Each row is a point on a landscape with many peaks, with its height.
From any point a climber steps to the highest of the 2 points nearest to it. It stops when none of these is higher. Distance is the straight distance between rows; heights are no part of it.
tavob: [  0   3  15  -1  10  -9   1  -1   2   7   5   6  -2  11  -1 -10  13  18
  14  11]  (h 2.98)
fanaz: [ -9   9   3   9  -7  16   5  -5  -4  17  -1   4   4   6  -5 -15   9   0
  -3   0]  (h 6.40)
medu: [ -5   6   5  -4   8   7  10  -4  -2  14   5 -11   2  -5  -7  -7   4  -1
 -14  -6]  (h 5.28)
Vodo: [-21  -8  11  -5 -12 -12   4  -5  11   8 -12  -4  -5   1  -5 -21   5  16
  18   2]  (h 2.38)
lak: [ 12   9  -1   3   4 -12   4  10  -4   1   8  -4  -7  -4  11  -1  -6  25
  -7   0]  (h 3.32)
gem: [  8  -8  -4   9   1  -6   1   7   0 -19 -11 -12  10  -7 -10  13  -5   7
 -23   4]  (h 4.87)
vatom: [-12   1   4 -17  11   8  11  10 -10  -8   3 -12   1  -8  -4   2   2 -15
   3  -2]  (h 1.68)
lozo: [ 10   7  -9   5  -9   5   4  -2 -17   1  12  12  -7  -5   0   0  -8   1
   8  -3]  (h 6.09)
deno: [-11   2  -8 -18  10   8  12  18   0 -18  -3 -15  -3  -6   0  10  10  -2
  12  -1]  (h 1.48)
bifog: [  0  -1   9  -2  17 -15   2   6   4  -9  -3 -11   1  10  17  -6  -5   1
   4  10]  (h 3.21)
Tir: [  8  -3  -6  11 -13  13  -9  -9   1  14   3  12   1  14  11 -16  11  18
  19  10]  (h 3.31)
gedot: [ 20 -11 -13  -5   2   0   8  -8   8 -11   2  13   7   9  -1   6   0  17
  -1   6]  (h 5.24)
mapul: [-13  15  -7  18  -7   2  -3  10   0   3 -16  -2   0   6  -8 -11 -11  -1
  -3   6]  (h 1.01)
vob: [ -4   6   4  -4  13 -12   8  10   3  -4 -14 -17  -9  -7  -2   4   1  -1
 -14  -2]  (h 1.44)
Tetiz: [ -6   3  -4  -1  -1  -4   4   6  14   1   0   3 -18  -4  13  -8   5  13
  10   8]  (h 1.00)
Gufod: [-12 -17   9 -11  15  -5  -6   8  -5 -17   5 -24   8 -10  16  26  -2 -13
 -11  -1]  (h 3.09)
sazag: [ -2  -3 -14  -4  -3   7   8  -8  16  -2   6  16   4   4   0   0  -2  10
  -3   2]  (h 6.14)
zapoz: [ 14  -6  -8  17  -1   3  -2   2  -6 -10  -7   3   7  -6  -7   6 -13   7
 -12   9]  (h 5.63)
zup: [  5   0   0   5  -3   3 -11  -3 -13  -2   5   5   6  -2  -9   9 -18 -28
 -16  -9]  (h 2.47)
rof: [13 -6 -5 10  4 10  3  4 -7 -1 -5  4 10  8 -9  1 -2 23  1  9]  (h 4.80)
sopos: [  1  -8  10  10 -13  -1  -4  -6  15 -14   0  15  15   7  -7   3  11  -7
   1  -2]  (h 3.47)
Pef: [ -2   5   4   7  24  -4  -2  11  -6 -12  15 -39   9  -7 -13  28  -4  -5
 -21  -6]  (h 3.70)
Roren: [-18  -6   3   9 -14   1   1   4   3   3  -9  -2  12  -3  -5 -19  -6  29
   1  11]  (h 1.85)
Lag: [ -6  18  -2  10   9  -5   5  12  -3   5 -14  -7  -6  -1 -12  -2 -11   3
 -14  -2]  (h 1.20)
Rasag: [ -4  12 -11  -4   4   3   6  13  -2  -8   9 -18  -9 -11   0  13 -14   0
  -7 -12]  (h 0.31)
Gul: [ 13  14   4   5  14  12   6  -2 -12  15  11  -4   0  -9 -10   1   2 -16
 -22  -4]  (h 4.49)
nibat: [-15  -3 -12 -23  18   4   7  11  -1 -15  -9 -33  12  11   3  21  12  13
   2  -1]  (h 2.65)
maba: [ 20 -10   7   5  -6 -12  -8  -9   8   4  -5  19  -6   1   8  -5  14  10
   4  12]  (h 4.00)
voted: [-10  -6 -10 -17   7   7   8  20  10 -18  -9 -17  -2  -2  -2   9   2  18
  24   4]  (h 1.31)
Fol: [ -2 -14   7   8  -5  -3  -6 -12  10  -3   6  11  15   3   4  -6   0 -12
  -8   9]  (h 3.80)
tokub: [  2 -16   0  -7   9  -5  -2  13  12 -16   3  -8  -4   6  21  -6  -3   5
  13   8]  (h 2.85)
mip: [  0   6   2   9  -5  -9  -7  -2 -17  17 -10   5 -11  12   6 -19 -14  -5
   4   1]  (h 3.22)
Pivi: [-17 -10  15  -4 -15   1  -1  21   8   1 -22 -11   2 -13  -4 -15  -4  26
   5   9]  (h 1.61)
repu: [  5  10  -9   5 -11   9  -5  -5   0  33  -8  15  -7  14   9 -20   8  18
  21  11]  (h 3.71)
fuv: [-13  12 -13   1  -4  -8  -2   4  -9  -7  -3  -1  -9 -10 -22   5 -16   6
  14  -3]  (h 0.63)
bosek: [ 14   0  -3   6 -14  -5 -11 -19  17  17   1  21  -1   1  11 -12  19  -3
   2   7]  (h 4.55)
fip: [ -2   7   5  -3  11  -9   9  25  13  -2  -7 -11 -14  -6  10  -2   7  15
   0   5]  (h 1.21)
tarut: [ -3  -7   4 -13  11  -5  -8   9 -11 -28  13 -10   0  -8  10  29  -2 -10
   3  -3]  (h 2.75)
Burot: [  6  22 -10  14 -12  -6  -3  -3   0  19 -17  16   1  19 -11 -12   3   6
   4  -4]  (h 5.05)
Rim: [  9 -10  13  -1   2 -15   4  -6  12   7 -10   8  -4  -2   1 -12  10  27
   6  15]  (h 3.46)
Kita: [ -5 -16  13 -10  14   7   7   6  -1  -5   6 -26   8   1  14   0  -3   3
  -8  -3]  (h 3.93)
Vel: [  9   6  -8  10 -12   2 -11 -11 -12   9   5  25  -5 -10  -3   1  -2   5
   3  12]  (h 5.12)
badur: [ 10   6  -7   8  11  10   0   7   2  -1  16 -18  -4  -8  -2  14 -17 -18
 -18 -20]  (h 0.17)
riz: [  7  -1   0 -16  10   9   3  -1  -9  -4   5  19  -2 -18  -7  14   6 -26
  -7   0]  (h 3.42)
mur: [ 14  -8   2 -12   6  -5   3   1  -6 -14  -7  -5   0 -11  -8  25   4 -13
 -12  -7]  (h 1.91)
kazod: [ -8  -4  14 -12   9  -3   0 -13 -14   5  19   9   4  -1  -3  -3   0 -16
   1   2]  (h 2.23)
mizi: [  7  -5  -7   2 -14   8 -15 -23   4  24   3  20  -3  -4  17  -9   7 -19
  -9   1]  (h 5.21)
ziv: [  1  -9  13  -1   2   3 -14 -18 -13  15  18  21  14   2  -1   0  -3 -25
  -9   1]  (h 1.92)
tumol: [-10   0 -13   0 -10  -6   6   9  -7 -18   8  -1  -8 -18  -3  13 -14  -1
   1  -6]  (h 0.46)
vuvo: [ 17  -3  12  -1   6   1  -4   2 -12  -8   3  -2   5  -5 -10  21  -2 -30
 -19 -16]  (h 2.17)
sif: [-12   0  15  -5  11  -1   8   0  -3 -11  13   0   5   1  -1   4   5 -16
   9   3]  (h 1.93)
Pemen: [  4   4  10  -1  10  14   1   0  -6   2  16   6  -5 -16  -1   7   6 -30
 -17   3]  (h 3.87)
fevip: [  5  -4   7  11  -4  -5  -1 -15   0  11   3   3   2   1   1  -7  -8  -7
 -20  11]  (h 4.39)
lilod: [-17 -11   4   5  -8  -4   5  -1  13  -6  -9   0   6  -5  -9  -9  -2  11
  10  10]  (h 2.10)
Koza: [-11   2   7   3 -14 -14  -9  -7  -2  20  -9   9  -6   6   1 -22   2   6
  15   2]  (h 2.74)
zefil: [ -5 -12   3  -7  11  -5   4  -4  10 -10   4 -24   4   1  17   9   3 -11
 -13 -10]  (h 3.50)
fito: [ -4   4 -13   3 -18   6  -7 -18   4  11  -5  22  -6  -5  -8  -6   1  -4
  14   6]  (h 5.02)
kib: [  0  -2  -2  -5  -8  12  -2 -14 -11  15  -5  17   1  -3  -5  -6   2 -22
   5   3]  (h 4.32)
Tad: [  5  -3  -3 -12   1   1   3  -9   6  -1  -1  24  -8  -8  -5  -1   5 -22
   4   6]  (h 3.77)
mutad: [  4  -5  -5  -4   8   1   5  -1  18 -13   3  -3  11   7   8   6  -8 -23
 -19 -13]  (h 3.10)
dokog: [  7  -5  -4  10 -20  16  -9 -12 -10  15   7  12   8  15   9 -14  -1   3
   5  -2]  (h 2.96)
Suti: [ -1   8 -10 -12  13   6   9   8  -6 -22  -7  -8  -2 -16  -8  29  13 -13
   8  -3]  (h 1.29)
Pomub: [ -3 -10  10  -6   2   1  -4 -14  -3   5  14   8   6   8  -5  -7  12   6
  12   8]  (h 2.60)
lev: [  1   3   2  -2   1   0   3  -8  15  -6   2  19   6  22 -14   1  14  -8
   5  -1]  (h 3.88)
beb: [  6   6  12  14 -18   4  -5  -2  -2  12   7  -9   0   2  11 -17   4  12
 -11 -12]  (h 4.46)
guri: [  6 -17   9   3  -4   6 -10 -18 -21  12  22   1   8   1   0  -2 -13 -15
 -16 -10]  (h 1.66)
fosu: [  5  -1  -6   5  -8   6  -3 -11   1  -7   6   6   7   4  -1   5  -4 -18
 -11 -17]  (h 2.76)
vug: [  5  -1   6  17   7   3   2  12  -4 -13   5 -21  14 -10  -8  19  -9   2
 -25  -6]  (h 4.27)
zimev: [  9  -4 -12   3  -9   4  -4  -9  18  -9  -2  20  -3   4   0  -4   7  13
  27   1]  (h 0.79)
bog: [ -8   5  -3  -6  -6  -5  -1  15  15   0 -10   8 -19   1   8  -8  -3  26
  27   4]  (h 0.82)
loku: [ -4   5   2  17 -11   4  -3 -18  -3  23   8  -3   4  10   3 -17  -1  -3
 -17  -7]  (h 5.27)
dup: [11 12  1  5 -4  4  1 -8 10  9 -5 16 -1 23 -5 -6 15  1  7  4]  (h 4.34)
kas: [  1  -6  13  -4   3   1   6   0  -9   7   9 -14   0   6   4 -10  -7  -7
  -6 -12]  (h 4.54)
vusu: [ -6  -9 -13 -22  -8   3   6  10   5 -12  -5  -2  -6  -1  -4   0  -2  21
  29  -7]  (h 1.14)
rovus: [  3   3  -2   2  -3   8  -3 -11   5  11  11  12  -5  -1  23  -9  -6 -22
  -4  -6]  (h 4.53)
Kugu: [  2 -11  -2 -12  -7  -7   0   0  10  -6 -12  10 -11   1  -1  -9  -3  14
  32   2]  (h 0.96)
rono: [  2   9   5   3  -4  -8   3   9   0  13   2  -3  -4  11  12 -14  -5  23
  -5 -12]  (h 3.84)
sazef: [  5   4  15   4   6 -12  -6   5  -8   2  -7   1  -4   0   2 -10 -11  -5
   3   7]  (h 3.76)
Vago: [  3  17 -21  12 -22   3 -13  -7  -8  35 -19  11  -5  17   0 -15   5  10
  14   2]  (h 4.29)
Zesim: [-13   9   0  -4  10   4   4  20  -6 -15   0 -40   4  -6  -5  31   2   3
 -10 -13]  (h 3.28)
zitu: [-1 11 -8 -2  1  2  6 -4  1 -8  9  6 -6  0 -7  6  4  9  4 -7]  (h 7.55)
mik: [ -8   4  -6 -17  14  -5  -2  20  -4 -20 -11 -32   7  -3   4  33  16  12
   0  -2]  (h 2.93)
sek: [  5   1   2  -7  13 -19  -1   9   5 -17 -17 -13  -2 -10   3  23  10 -12
  -8  -1]  (h 1.67)
Livi: [-14  10 -11   9 -10  -7   5   3  -2  -2 -10   5  -6   9 -12 -10 -19  -4
  12  -5]  (h 0.81)

Where does a climber stop that starts at each point below?
Tad -> zitu
Roren -> sazef
Pivi -> sazef
Pomub -> mizi
Kugu -> kazod
nibat -> zapoz
